Points on a hilly landscape, in no order, each with its height.
A ball rolls from a point to the lowest of its 2 nearest points, and stops where none of them is lower. Distance is the straight distance between rows; heights are no part of it.
K91 (h 125): [-24  27 -12 -13 -28 -29 -39 -21 -29  -2 -12 -36   3 -10   8  -3 -48   6
  17  15  26  37   2 -18 -24  26 -30 -23 -14  12  61  -1  30  11  11 -30
  53 -42  -3 -19 -12 -12 -28]
K228 (h 144): [ 15  11  44  -9  11 -31 -22  34  37  40  10  41   8 -12  40  26 -11 -36
  29 -14 -52  29  -4  -7 -21  42  15  10  12  11 -58  13  34 -20  15  32
 -12  15 -30 -12  -4  38  -9]
K292 (h 642): [ -6  -1  -2 -36 -48 -17   2  28   9   7 -32 -21   5 -21  34 -21  -2  14
  73 -10  -7  30   3 -11 -15  -2  16  13  -2   1  -7   0  64  31   2   3
  70  26   2  13   5   4 -44]
K35 (h 292): [ 25  22  12 -14  10 -20  -1 -33 -40  10 -14   0 -37 -16 -21 -55 -39  -9
 -20  -5 -13 -39 -15  21  11  33 -14 -28   7 -49  15  -2 -69 -11 -40  -3
 -38 -12   3  15 -32  44   5]
K16 (h 690): [ 20   0 -22  50   7  39 -17  34  11  17  41 -12   2  41   2  13  51  -6
 -19   1  45 -38  -7  16  21 -21  -3  51 -10  12  -5 -12 -39   2   0 -20
 -52  54  26 -21 -17 -47 -30]
K497 (h 466): [-28 -59  -8  -8  37 -22  30 -36 -30 -11  22  47  24  -5 -20   4   1 -31
 -21   1 -56   4  29 -21  -9   5 -23 -25  22   7  16  48 -73 -28  10   3
   6 -29  20  19  48   4  62]
K694 (h 487): [ 31  -2 -17 -18   1  35  14  15   0  16  -6   2   5 -46 -19 -12  -2  31
 -10  18   2 -63   8  25   4 -12  32  35   2 -18 -32 -41  32  -5 -27  11
 -10  33 -19  32   8   6 -15]
K991 (h 227): [ 20 -22   4 -26   6 -35   2   3 -11  12  -2  25  13 -48  11 -40   1 -36
  44  -9  -6  15   3  17 -12  27  16 -16  27 -41  -9   6  25  21  27  26
  14  16  28  16  26  38 -39]
K748 (h 270): [ -9  24  21  39  -7 -15 -17   7  -7  34 -24 -24  -3  51  -4 -31  46 -18
   8  -5  15  23 -54   9 -38  -8 -70 -51 -52 -28 -29  17 -27  24 -39  -2
 -41   6 -12 -44 -47 -22  -4]
K38 (h 478): [-21   0  20  21  -1 -18 -40 -39 -38  -2  17  -7  -9  42 -45 -21  13 -42
 -46  -1  12  16 -14   5 -45   7 -68 -53 -23  11  46  28 -33  -5   4 -22
  -8 -62  21 -32  -1  -9   6]
K781 (h 626): [ -2  15  -8 -34 -44   3   9  16  26  -3 -19 -10   2 -46  15  12   6  23
  44   7  18 -16  -9  19 -18  -2  32  18  10 -15 -24 -39  72  12  -6  14
  67  27  -2  27  18  18 -25]
K628 (h 102): [ 15  -7  23  -6  30   3 -21   9  43  44  33  55  14  -7  15  48 -16 -31
 -13  -2 -44  -2  28   9  -9  45  37  18  29  13 -42   6  20 -46  23  26
 -22  20 -39   5   3  15  -4]
K948 (h 734): [  1 -25   7  38  28  45   4 -11 -14  26  42  24   9   6 -20  20  23   0
 -45   4 -16 -47  20  -1  10 -17 -24  34  -2  43 -15  25 -16 -23  22 -14
 -29   9   0 -20 -21  12   6]
K641 (h 127): [ 20   6   2 -11 -10   5  44 -22 -13  -4   2 -52 -38  -2 -12 -24 -34  15
 -19  23  62   6 -10  16  34  38  -7 -27 -11 -67  68 -39 -43  41 -48 -21
  -8  -2 -10  -2 -73 -11 -21]
K390 (h 274): [-28  -5   1 -13 -22 -34  -8  -8  -1 -11   3  19  21  28   9   7 -35 -11
  26   7 -31  50   6 -38  -9 -15   5 -32  25  36  62  37 -31 -38  22 -16
  54 -51  24  -9  57  -9  29]
K541 (h 666): [  4  47  -6  27   3  -4  10 -10  11 -27 -16 -51 -18  48   3  -2   8  18
 -12  -9  50  22 -38  -3  54 -17 -36  -6 -10  21   8  25 -37 -12   5  -3
 -17 -26  31 -30 -37   6  17]
K700 (h 437): [-43 -21  -4 -15 -19 -14   7  -5  -7  18  -6   2  33  10  31 -19   3   9
  55  15 -34  50  17 -38 -33  12 -13 -10 -37 -18   5  -5   9  41 -24 -25
  37  19 -24  -2 -41 -53 -17]
K344 (h 91): [ 11 -37 -29 -36   8 -22  71 -26  -5 -10 -12  18  -2 -12  16 -34 -14  14
  28  -1 -15   9  23 -15  27   1   2 -13  -2 -60  17   8 -47  35 -46  -9
  22  29  13  47 -19  -5   3]
K659 (h 575): [-24  28 -20  14 -48  14  -4  45  18 -39 -62 -50 -11   1   6  -8  15  41
  36   1  37  11 -43   7   0 -35  28   8 -17 -10 -17 -40  32  39 -25   3
  14  23  23   3   6 -16  -7]
K398 (h 413): [-18 -58  -2  -1  35 -31  30 -21 -38 -35 -10  46  28   8 -26 -26  21 -27
  -2 -14 -58  18   4 -13 -20 -39 -19 -25  31  24  -3  60 -48 -12  31  19
  14 -27  55  13  83  -5  56]
K238 (h 605): [ 20  41 -19   3 -10  -3 -37  40  45   7  20  19   6  -4   2  27 -29 -21
 -16  -2  32 -22 -15  44  20  17  26  11  15  -6  23 -40  16 -38  10 -12
 -23  24   9   6   8 -37 -24]
K903 (h 513): [ -4 -16  29  -3  10 -14 -30 -10  -5  45  14  12   8  -9  42  27 -17 -18
  24 -16 -26  20  23 -27 -28  24 -30  -9   6  50 -14  56  39 -14  44  14
  25 -13 -21 -28 -24  44   3]
K75 (h 691): [ -4  17 -14  24  -5  26   6 -20 -15 -41  -3 -45   1  37 -12 -15  29  17
 -22  15  48  25 -25 -16  28 -35 -16   2 -33   3  28 -10 -17  26  11  -8
 -13 -13  34 -14 -15 -28  10]
K860 (h 265): [ -7 -42  -1  -2  41   7  27  13  44 -20  31  52  39  39  -6  48  36 -25
 -24  -8 -39  31  10 -21  35 -27  31  11  11  32 -25  19   1 -26  18  35
 -10  10   3  20  81 -45  37]
K703 (h 531): [  0  27  27 -23   1   0  -9  -5  63 -12  14  19 -15 -17   6  65 -43 -15
  -8   6  -7 -20   1  27  17  33  24   2  33  13  -6 -22  43 -63  29  40
  -8 -10  -5  23  26  53   8]
K275 (h 519): [ 26  11 -35  -7  -5  -9  27 -16 -21 -24 -15 -23  -3   4  -1 -49 -33  20
  16 -27  24  -5 -18 -16  30 -40 -27 -19  27  -9  56  30 -41   5  30  -7
  27 -31  46 -15   6  12   2]
K428 (h 620): [-29  41 -18   6 -34   4  43  21   8 -43 -56 -60 -17  28  30 -20  -3  54
  30 -12  25  36 -57  -8  40 -44  -4 -17 -35 -24 -11 -13 -43  39 -71 -20
   5  15  -2   5 -30  -5   5]
K154 (h 815): [ 19 -33  -6  -4  28  54  37 -32  -8 -19  41 -10 -20 -50 -19  22  38  20
 -43  14  15 -33  33  14  40   3  12  49   6   4  -7  -9  26  -8  26  16
   0  11   8  11 -21  31  -1]
K598 (h 425): [ 27  -5 -28 -40  -9 -18   6   3  16   0  10  18   5 -39   1  -5 -40  -2
  -6  21  13 -29   6  25  24  13  29  12  30 -34  54 -39   0 -15  -4  -6
  20   0  25  36  19  -9 -19]
K178 (h 128): [ 19 -40 -21 -27  23 -18  68 -49 -44   4   1  -4   2 -18  12 -55  -1   3
   5  -9 -18   7  31 -19  29 -10 -43 -22   7 -56  30  43 -62  31  -3 -19
  17  11  16  14 -36   9   3]
K726 (h 424): [-18 -17  23 -11  34  -6  -7 -33  29 -18  32  46  11  25 -11  63 -33 -18
  -3   1 -44  15  14  -4  18 -12  27 -23  57  57  -8   5 -16 -66  54  45
  16 -37   4  24  54  14  48]
K481 (h 322): [-15  11  18  21   1  -1 -60  18 -19  32   1 -15 -11  37   9 -22  72 -20
  -9   0  20  34 -12   9 -64   3 -53 -33 -56 -12  -9 -13   0  52 -14  -6
 -29  20   4 -26 -30 -64 -27]
K799 (h 838): [  2 -37 -19 -19  23  43  32 -27   6 -16  33  18  -9 -38 -18  26  11  18
 -26  16 -26 -36  38  15  30  -1  32  34  30  29 -26  -7  24 -34  42  26
  12  -2  -4  36  34  34  29]
K805 (h 378): [ -6  19   6   8  -6 -27 -11   8  21  21  -1   9   9  24  32   3 -42  -3
  27 -12  -9  17 -17 -15   9  -2 -10 -10  32  31  12  42 -20 -33  12  -8
   6 -26  -5 -21 -13  11  21]
K327 (h 179): [ -2 -22  35   4  31  -4  -2 -18  18  11  10  39  11  17  -2  11  18 -31
  -3  -4 -48  11   6 -13  -3  33  -8  -2  -9  25 -44  28 -11 -28   0  11
 -50 -14 -13 -10  -5  38  20]
K10 (h 604): [ -3  23 -15 -39 -16  23   4  16  45 -23 -13 -15  -8 -31   5  23 -19  42
  13  31  26 -16   0  31   5  20  42  10 -22 -30  -2 -59  56   1 -36  -3
  23  13 -25  34   8  -6 -33]
K587 (h 489): [-12  15  34   6   6   9   1   3  67 -13  16  25   2  20  13  72 -37 -15
  12 -11 -30   1 -13  -5  26 -13  42  -4  54  65 -15   0  25 -62  29  50
   4  -3 -20  14  45  39  42]
K861 (h 178): [ 40   1   6 -30  -1   4  38 -37 -17  -3   0 -21 -32 -44 -11   2 -39  29
 -10  32  31 -31  10  24  24  53   6   0  -5 -73  35 -43   2  27 -54  -7
   7  12 -10  17 -63  22 -27]
K731 (h 792): [  2  -5 -10   0  42  47  10 -27  13 -38  44  -1 -14 -23 -33  29  50   0
 -67  12  17 -21  18  24  19   0   8  28  -8   6 -23 -43  21  -5  25  16
 -45  10  -5   8  18   1 -16]
K514 (h 520): [ -3  10  13  19 -10  33   4 -17 -51  29 -13 -53 -21  -4   9 -26   9  37
  -9 -12  17 -27  -9  -6 -23 -11 -76 -18 -34  17  -7  50  18  21  -2 -41
  23  -8 -36 -40 -77  36  -2]
K562 (h 712): [ 25 -31  -8  34  16  19   3  20  -3  34  42  32  34  27   7  -4  26  -3
 -23   6 -12 -23  18   4  -1 -18   3  45  -4  16   6  16 -29  -6  11 -35
 -35  36  14 -17 -13 -38  -2]
K99 (h 558): [ 28  -4 -42  -2 -30 -17  42  15  -9 -34 -28 -41  -6  26  -2 -56 -21  23
  13 -31  41 -11 -24  -8  47 -46 -17  -8  16 -47  58  -3 -46  30 -16 -22
   7  12  61  17   3 -26 -14]
K959 (h 517): [  2 -16  15  -7  24   3 -33 -20  -9  40  38  22  16 -14  23  32 -24 -22
  -4  -7 -16 -14  37   4   3  27  -8  10  55  55   5  38   6 -34  80   6
  25 -12  16 -20  -9  46  -8]
K365 (h 536): [ 10 -17  11  -3   8  27  24 -19 -21   4  -3  -4   6 -10   1 -15 -29  29
  10   2 -16 -30   3 -19  23 -49 -14   2  39  48  23  49 -39 -19  22  -8
  26 -23  31  -3   8  48  40]
K652 (h 210): [-26  11  42   2  33 -14 -51  57  34  28  21  47   8  12  35  54  30 -26
 -23 -31 -35  35  22 -11 -70  17   3   0 -40  24 -67   4  65   9 -13  20
 -33  25 -60 -17   6 -38 -18]
K4 (h 518): [ 12   3 -15 -15 -14  40  35  -3  10 -25  -6 -30   2 -22   9  -9  20  37
   4  13  31 -28   1   8  34 -18  17  34  -7 -15   4 -39  15  28 -17   2
  12  28  17  14 -10   4 -14]
K312 (h 885): [ -5 -11   0  11  30  48 -15  52  21  47  11  29   3 -28  -8  50   6  20
 -24   7 -51 -67  37  10 -22   8  41  38 -17  26 -68   0  36 -43 -24  -2
 -29  36 -76   6   2  -8   8]
K409 (h 122): [-17   7  19  13  -1  20  -3  46  41   2 -15  21   9   5  22  36  15   7
  11 -13 -32   5  -5  -1  -5 -13  39  24   2  30 -76  -7  44 -19  -2  30
 -16  19 -49   2  29  -2   9]
K463 (h 266): [ -4  49  32  46   2 -19 -47  25  31 -40 -13   6   0  49   4  23  28 -32
  -7  -7  25  52 -40   0   2  -5   2  -4 -17  32 -32 -11  14   1  10  20
 -38 -15   9 -17  20 -32  11]
K776 (h 332): [  3  34  20  17  -3 -29 -27   8  14 -11   5  -5  -2  27   4  -7   3 -34
   1   3   4  36 -31  -5   7  18  -7  -4   0  10   0   1 -17  -7   7  10
 -33 -18   9 -12 -16   0  -6]
K801 (h 398): [ 14  18   1  36  -1  17 -60 -12 -34  28  48   2 -11  17 -25  10   9 -25
 -56  -2  26 -21  15  18 -14  14 -27  10 -26  26  15  -1  -1 -12  16 -26
 -31 -10   4 -18 -37 -16 -15]
K682 (h 641): [ -1  54  16  19 -31  13  26  -5  13 -40 -31 -62 -25  29   6   1   4  33
   4  -3  43  34 -42   4  40  -5 -16   5 -30 -12 -15  -7 -24   8 -27  -2
 -12  -7   0 -10 -51  30   4]
K310 (h 459): [  8  29 -26  25 -18  -7 -10   5 -18 -18 -34 -42   7  14  -1 -43  -5  -9
  18 -42  44   3 -45  10   1 -45 -19  -4  21  13  31  25   5   8  58  -6
  23 -30  49 -40  18   8  -6]
K404 (h 683): [  3  21 -13   8 -28 -26 -49  67  50  25 -18  22  14   0  35  32 -28   0
  26 -11  -1  30  -8   0 -29  -3  41  21  27   8  13 -14  43 -10   7 -11
  18  23  -2  -7  24 -48 -17]
K759 (h 651): [ -7  -9 -25  -8  -6   5  29 -27 -18 -47 -15 -20  15  24   2 -20  26  10
  -4   3  21  33   1 -37  26 -41  -6  14 -11  15  20  20   0  41  24  -1
  27 -13  28  -2  26 -19  15]
K593 (h 267): [ 11  10  14  20 -25 -10 -46  15 -42  39 -15  15   4  -2  -7 -39 -39 -17
   3  -2  16 -30 -13  12 -26  11  -9 -21   3  -7  31 -12 -21  -4 -17 -31
  -9  -5  -1  -2  -5  -9 -28]
K380 (h 311): [-13 -28 -14  22  29   0   1 -30 -24 -15  29  21   7  25 -43 -19  75 -44
 -41  18  -1   8   4   3 -17  10 -28 -17 -40 -11  -9  -2 -42  26  -2   8
 -46   7   7 -15   8 -25  12]
K325 (h 405): [ -6  -1 -15  21 -16  48  39 -28 -22 -25  -5 -42 -22  -3  -8   5 -13  74
 -11  27  21 -19  15 -19  17 -29  -1  26 -13  33  29  -6   4  -6 -30 -34
  40 -24 -27 -14 -38  -3  33]
K95 (h 126): [ 16   5  -1  -8 -19 -12  -4 -40 -27  17  19 -42 -29 -15 -13   3 -28  -2
 -27  32  58  11  12  18  18  64 -15 -32 -15 -53  91 -22  -8  26  -6 -20
  19 -18  -1  -4 -73 -31 -43]
K83 (h 201): [  -2  -32   39    8   29   15    8   12    8   16    0   38   -6   15
  -14   -3   69  -27  -28   -1  -54  -10   20   -9  -14   20   -8  -10
  -35   -7 -104   24  -14    2  -33   19  -64    7  -35   -7  -20   35
   29]
K283 (h 601): [-23  45 -11  33 -44  12  -9  57   0 -18 -80 -62 -31  11  -1 -13  -2  37
  39 -13  36  12 -67   7   9 -43  -1 -12 -29 -29   1 -24 -18  33 -50 -28
  -4  16  -5   3 -18 -21  -7]
K695 (h 186): [ -8  46  16  35  -5 -11 -30  46  45 -24 -36   6  -1  21   8  31   7  -9
  30 -18  -2  32 -42  -7 -13  -6  53   4  -3  10 -43 -23  31  -8  -4  18
 -18   3 -21  -9  31 -27   1]
K66 (h 254): [-39   6  13   5  17  -2 -50  14  37  -1   4  36  13  16  15  57  20 -11
  -5 -12 -26  37  22 -19 -53   9  21   1 -29  26 -21 -11  63   0   4   5
 -19   4 -50   4  39 -57   0]
K885 (h 228): [ 42   1   7 -34 -22 -12  39 -17 -30 -22 -36 -33 -50 -72 -27 -23 -43  12
  -6  19  53 -21 -16  18  11  10  -7 -11   4 -73  31 -44  15  30 -41   5
  13 -11  12  20  -4  49 -15]
K47 (h 567): [ 11  29  -9 -25  -5 -12  -6  22  75  -2  21  32  -1 -28  -9  51 -29  -2
  -3  21  15 -14 -23  41   1  19  53   4  31  -7   6 -42  20 -56  12  14
 -10  -2   4  19  40   2 -10]
K98 (h 618): [ -5 -30 -20  -9   7   2  54 -35   8 -53  14   8  14  15  12   5  21   7
   2   4 -14  31  15 -27  54 -31  13  20  13  15   7  29 -37   2  27  18
  26 -13  35  21  27   0  34]
K856 (h 763): [ 17 -23   1  31  41  54 -18  -1   6  15  50   9 -23   7 -47  22  50 -13
 -79  -5   4 -67  24  14  17 -12   0  28 -20  27 -41 -15   2 -24  28  11
 -63  10  -4 -19  12  -4  -7]
K802 (h 331): [ -7   7  26  10  10   3   9 -20 -30  22 -11   2 -20 -16 -44 -30 -40  22
  -7  12 -33 -48   7  13  -4   4  -5 -14  -3 -22  -5   0 -49 -32 -61  -7
 -20 -12 -23   4 -21  44  23]
K158 (h 436): [  2 -31 -22 -13 -14   0 -10  -3 -34  -6   7  -2  15 -38   2 -10  -7  -3
  21  -3 -10  -5  15  -5 -17 -21  -1  13  24  33   9  14  44  13  47  13
  46  -6  15   4  32  21  -9]
K550 (h 577): [ -1 -18 -16  14 -12   6  25   1 -10 -21   0  10  15  11 -10 -16   5   3
   9  -4 -19  -8  -9  -6  16 -57  16  14  35  49   5  20 -40  -8  32  13
  14 -14  41   2  53   9  35]
K170 (h 50): [  5  -6   5  -4 -11 -17 -31 -48 -46  26  13 -27 -15 -10  13   0 -21  -3
  -4   8  36  22  15   2 -12  48 -32 -12 -32 -16  53   3  30  33   7 -35
  35 -17 -17  -8 -62 -16 -43]
K895 (h 345): [-21 -51  -6   2  25 -21  36   3  -3 -28   5  63  36  23  -8   2  45 -24
   1 -20 -52  44  12 -30  -5 -28   8  -2  10  33 -49  36 -14  -3  24  30
   4 -12  15  27  80  -8  67]
K171 (h 386): [  0  11  -9   9 -18  -7 -15  -6 -23 -19 -30 -22  -8 -21  -6 -30 -31   9
  10  -8   9 -20 -16 -11 -10 -28   7   1  18  28  18   6  19  -2  17  -7
  21 -22  12  -5  16   5  13]
K429 (h 271): [ 12 -28 -13 -29   8 -47  18  -7 -23  13   9   8  19 -20  28 -49 -23 -14
  45 -16 -27   0  -3 -11  -1   0   1 -18  45 -11  19  39 -19   8  33  17
  28   0  37  19  38  35   5]
K783 (h 344): [-37  -6  17  -3  17 -21 -15  -9  18  -6  17  49  33  38   3  48 -31 -38
   7   0 -33  45  11 -28  -4  -6   9 -10  26  50  26  30 -20 -43  47   6
   9 -44  21  -7  51   4  37]
K890 (h 167): [ 20  -8  -4 -22  10 -31 -24  -1  -7  14  14  27   3 -17 -14 -34  40 -50
   5   7   5   9   3  24 -30  50  12 -12   2 -49  -5 -35  11  25  18  39
 -44  20   6   2  27   7 -43]
K162 (h 177): [-24  17  46  14  11 -25 -21  38  20  42   6  21  20  13  39  26  11 -26
  24  -9 -37  58  -5 -26 -44  33   5   0 -15  -7 -51   8  25  12 -19   1
 -20  21 -44 -25 -20 -15 -13]
K653 (h 501): [ -8 -50  -3  -6  35  -8  40 -46 -39   7  13  28   2  -3  -3   0 -16  12
  -8  22 -39 -14  45 -22  17 -10 -17 -17  30  13  12  47 -57 -29  14 -14
  27 -26  16  16  -7  39  60]
K635 (h 375): [  9 -22 -30 -59   5 -10  40  -4  45 -23  28  38  26 -23  -2  17 -35  -1
   8  26 -19  -8  30  25  23  25  59   6  51 -25  23 -27  -4 -45   0  24
  38   4  15  52  47 -24   5]
K371 (h 226): [ -5   2  -6  12   3 -25  -3 -15 -31  38  -7 -21   1  43 -16 -56  31  -9
  -3  -1  10  -2 -22   8 -30  10 -61 -55 -60 -47   5  21 -60  59 -42 -17
 -36  16 -19 -14 -36 -29 -14]
K20 (h 475): [-19  27  20   0 -12 -25 -17  18  -8  21 -37 -30   0  -1  25 -33  -4  -5
  64 -22 -22  54 -37   2 -36  11 -36 -18 -18 -22 -34  15  26  27 -16   5
   5   5 -40 -21 -18  31 -39]
K912 (h 218): [ 19   1  12  12   1 -51 -30  29 -41  58 -35  24  13  -9  -7 -63 -26 -27
  33 -13 -35 -26 -11   1 -54  -5 -13 -26  -2 -26 -10  23 -29   6 -34 -14
 -13  13  -5 -19  11 -11  -3]
K572 (h 876): [  2  -5 -21 -13  20  58  21  20  39  27   9  12   5 -34  12  41   6  50
 -16  26 -33 -80  23  31  12   5  64  42  -3   5 -45 -10  20 -49 -35  -9
   2  29 -68  30  10 -13   2]
K197 (h 411): [-13  -4  -5 -11 -10 -19  20 -21  -2  12   6   2  21  14  23 -25 -22  10
  46   1 -22  30   4 -35   4   1 -24  -7  -7   3  22  33 -10   8  -7 -21
  25 -12   5  -9 -20  -7  -2]
K181 (h 545): [  8  24 -13 -22 -50  13  38  19  21 -47 -35 -60 -18 -31   6  -7  18  34
  27  -4  49  13 -36   4  21 -28  28   8   2 -40  -9 -34  25  42 -17  18
  42  18  27  17  -3  28 -12]
K646 (h 185): [ -2 -10  -1 -10  40  21  12  30  74 -20  16  35  21  21  18  60  28 -21
  -6 -12 -34  31   3  -5  25  -2  45  12  -3  12 -59 -18  33 -22  28  49
 -28  24 -31  19  59 -17  20]
K939 (h 339): [-44 -15 -13  14  -1  29  23 -10  -5 -24  -3  -7  19   8  -1  12  53  19
   6  18  -2   7  35 -20 -20 -24   0  22 -49  24 -27 -10  20  36 -28 -19
   9  14 -17  11  -1 -39  13]
K978 (h 329): [ 13  19  -1  18 -20  -8 -74  -3 -40  35  11   4 -10 -26 -13   8 -48 -15
 -39   0  27 -54  15  25 -29  42  -9   5  -2  13  37  -9  29 -15  13 -22
 -10 -11  10  -1 -11 -11 -27]
K716 (h 290): [-21  -2  22   9  19   3 -45  25  -1   9   6  10   4  28  -2 -16  68 -29
 -20  12   5  18   6  13 -47  22 -12 -10 -44 -31 -45 -41   3  38 -22  28
 -48  27 -28 -10   5 -44 -17]
K841 (h 241): [-11 -39  11   2  29  -6 -18  -5   4   8  18  49  14  10 -20 -11  67 -53
 -18   7 -28  29  25  -5 -40  27 -17  -8 -33 -24 -47  -8   0  31  13  21
 -43  11 -20  -5  29 -17   0]
K756 (h 461): [ 30  17 -23   0 -11  13  55 -22 -35   3 -10 -74 -30  11  14 -25 -43  49
  -1   7  41 -17 -11 -18  57 -25 -50 -10   1 -35  75  25 -35  20 -14 -40
  14 -24   1 -27 -71   1   0]
K893 (h 134): [-12  12  -7 -20   4 -24  26  -4  -6 -23 -23  11   0   1  -2 -40  -4   6
  23   2 -28  19  -7  -1   7  -2   6 -13  -3 -41   0 -13 -28  16 -56  -1
  -8  20   6  26  11  -6  -1]
K597 (h 320): [  0 -21 -23 -41  -2 -30  17   1  -8 -16   9  33  26  -6   0 -16 -25  -8
  32   0 -36  19  24  -8   4   0  33   0  58  -5  13  -1 -12 -22  12  27
  27  -4  30  32  67  -8  18]
K311 (h 576): [ -8  28 -30 -48 -54   5  25  29  62 -50 -26 -32 -26 -38  -7  20  -4  33
  13   9  73   4 -21  32   8  -8  40   3  -6 -46  -3 -76  63  31 -27  -3
  40   2  24  33   6  -1 -34]
K468 (h 477): [  9 -22   2 -35   6  -3 -29  -7   1  13  38  27  16 -43   8  31 -22 -26
 -17  -6   4 -27  31  14 -14  24   1  31  37  36  10  -7  67  -6  66  17
  40  -1  12   7  22  32 -28]
K708 (h 328): [ -1  16 -17 -20 -49 -22  18   6  11 -33 -37 -27  -5 -18   8 -17 -37  21
  31 -14  24   1 -19  -2  27 -13  30  -3  32 -12  32 -19  -1  -8  -7  10
  30 -18  31  29  34  24   9]
K55 (h 278): [  5   3 -11 -48 -12 -27  44  -6 -11 -50 -40 -32 -39 -39 -20 -19 -39  12
   5   3  32   6  -7  -3  27   1  27 -20  24 -55  42 -42  11  19 -40  12
  33  -5  23  34  36  21   9]
K642 (h 460): [ 31  16  -5 -14 -19 -14  -2  22  -2  25 -20   4  -2 -48   2 -18 -28   0
  11   6  10 -51 -11  36   3  12  27  11  18 -31   8 -34  19  -2 -13   4
   6  26  -4   6 -10  29 -26]
K547 (h 303): [-34  -4 -14   1  -4  24 -26  26  22   1  10  11  20   2  34  25  35  19
  10   0  -3  32  38 -22 -37  -6  23  27 -36  14 -14 -25  42  30 -14 -13
  10  24 -33   9  -6 -67 -11]
K821 (h 202): [-45  32  -5  -3 -37 -34 -32  -6   3 -26 -30 -16 -10  10   1   6 -52   3
  35   8   6  43 -16 -32 -14   4  -3 -26   5  39  46  14  -2 -19   7 -26
  41 -61  -6  -7  28  -8  17]
K931 (h 399): [ -5  10   9  18  18 -13 -19 -20 -24 -30  15   8   6  41 -43 -27  36 -39
 -46   2  18  26 -16   4 -13 -12 -36 -22 -22   7  15  -2 -44   9  16  -8
 -36 -44  33 -14  31 -25  15]
K63 (h 492): [ 17  17 -12  20 -27  22   6 -19 -47  17 -20 -58 -15  -5 -12 -29 -26  43
  -5  -5  43 -26 -16  -7   5 -38 -54 -20 -14   2  43  22  -8  14  -4 -42
  19 -25  -7 -30 -41   4   4]
K803 (h 457): [-24  21  11  -7 -15 -35  -1  29  23  10 -26 -11  30  24  45  -6   4  -1
  75  -3 -24  75 -24 -26 -27   9   9 -16 -23 -11 -23  11  12  34 -16   1
  29   7 -10 -18 -17 -26 -28]
K416 (h 861): [  7 -38 -27  -8  26  65  18 -18   8  26  24  20   3 -34 -10  35 -11  35
 -29  23 -35 -85  40  36  19  -2  53  43  19  36 -20   5  25 -57   2   4
  14   9 -44  26  45   9  18]
K729 (h 372): [-37 -19  -8  25 -17  50  44 -18 -29 -22  -9 -33   9   8  -6  -7  34  63
   2  13  -5 -20  10 -34  -3 -51 -10  33 -36  29 -12  10   4  15 -33 -24
  19   5 -18   3 -30 -17  38]
K535 (h 113): [ 21  -4  25 -13  29 -29 -30  23   8   6 -18  13  -7 -35 -19 -26  31 -42
  21 -14 -28  -2 -15  16 -30  36  15  -1  -5 -43 -62 -10  10  10   3  47
 -44  18  -5  10  24  44 -29]
K274 (h 112): [-13 -36  58  22  36  37 -16 -15  19  28  30  42   1  27  -6  50  23 -33
 -38 -12 -48 -24  33 -20  13  12 -19  -5  18  45 -62  49   4 -48  31  16
 -48  -9 -31 -16 -24  61  40]
K902 (h 176): [ 29 -22 -13 -24  14   2  41 -47 -33  -7  13 -17  -8 -27   0 -27  -5  12
 -16  14  -7   4  16  -8  36  21 -19   3  14 -44  26  -5 -25  28  13   5
   3   2  13   5 -50  33  -8]
K510 (h 38): [  1 -26  36  14  37  41 -27  -1  22  42  24  47 -12  -1 -11  56   7 -14
 -27 -13 -43 -43  42  14  -7  35  11  22  11  46 -51  13  27 -55  10  -9
 -42   4 -51 -10 -28  33   4]
K214 (h 181): [ -1 -11 -10  -8   4 -33   0  13 -31  23 -28  11  13  14 -11 -72  -9 -10
  22  -5 -13 -10 -22   0 -22  -1 -17 -45 -17 -49  16  13 -51  26 -52 -24
 -21  25  -8   1 -13 -24 -12]
K935 (h 159): [ 32  -1  37  22  36   0 -26  34  13  13  -7  23 -12  17 -17 -21  64 -32
 -17 -27 -21  -9 -15  13  -9  17  10   4 -15 -13 -92  -6  -6   3 -10  42
 -71  31  -9 -13  -1  34 -18]
K138 (h 667): [ 34  30  -9  32 -20  26 -46  40  -1  13  23 -24  -6  18  13  19  51  14
 -30  -2  76 -31 -11  22  -7  -3 -10  37 -25  -1   0 -42  22  20  20 -15
 -35  64  29  -9 -28 -52 -47]
K453 (h 661): [-16  13 -20 -12 -53 -28 -19  51  26  -1 -40   0  16  -9  12   7 -17   9
  63 -15   9  25  -3  -6  -5 -16  52  10  29   9  15 -21  58  16  -3   2
  63   9  21   2  34 -33  -2]
K522 (h 435): [ 29 -14 -16  10 -10  35  58 -31 -22 -10  -3 -60 -30  -6  13   7 -42  81
 -14  22  29 -37   7 -19  52 -18  10  12  23  -6  67   1 -40  -1 -37 -41
  31 -20  -6  -8 -65   6  14]
K737 (h 639): [ 12  37 -41  31 -26  21 -32  62  42  -8   8  -5  -3  15  11  45  10  11
 -10  -3  54  -1 -13  16  17 -18  22  36  -6   7   5 -45  20   5  10 -30
 -32  39  24   3  -8 -56 -27]
K13 (h 516): [ -1  23   2  24 -16   2 -49 -15 -59   9  -1 -31 -24  15 -53 -11 -29 -17
 -62   2  32 -22  -7   1 -21  -3 -56 -20  -2  22  72   4 -36 -25  13 -39
   0 -65  24 -35 -10  -8  12]
K874 (h 237): [ 29 -14   5  -8  25 -20  36 -65 -37  -1  29 -11 -36  -7 -30 -35 -23 -18
 -40  17   8 -21   8  11  24  35 -19 -23   6 -57  37   0 -83  15  -8   7
 -21  -4  14   4 -49  30  14]
K693 (h 458): [ -7  13  20  46   1  15 -31 -40 -37   9  21 -11 -16  26 -36  31  -9  -8
 -66  -6  19 -45  26  13 -23  -8 -51   0  -6  44  38  32 -15 -27  18 -39
  -6 -44   1 -52 -44 -13   6]
K768 (h 494): [-17  20  38   8  -7 -16 -24   1 -14  24 -14 -16   8  11  43   2   0 -11
  34 -46 -21  39 -17 -18 -34  14 -48  -8 -20  41 -59  51  36   9  11  13
   8 -12 -41 -37 -35  50 -11]

For each start below, name the point where the ball stops.
K138: K170
K4: K535
K98: K409
K768: K409
K416: K170
K99: K170
K756: K510

Call two points neighbours if one is among the 2 nearest of the other. Go from one point of each pair to the other, from neighbour to neighbour, staying as low as possible. Name the highest point that can't be avoided.
K170 and K409: K959
K344 and K841: K481
K535 and K510: K83
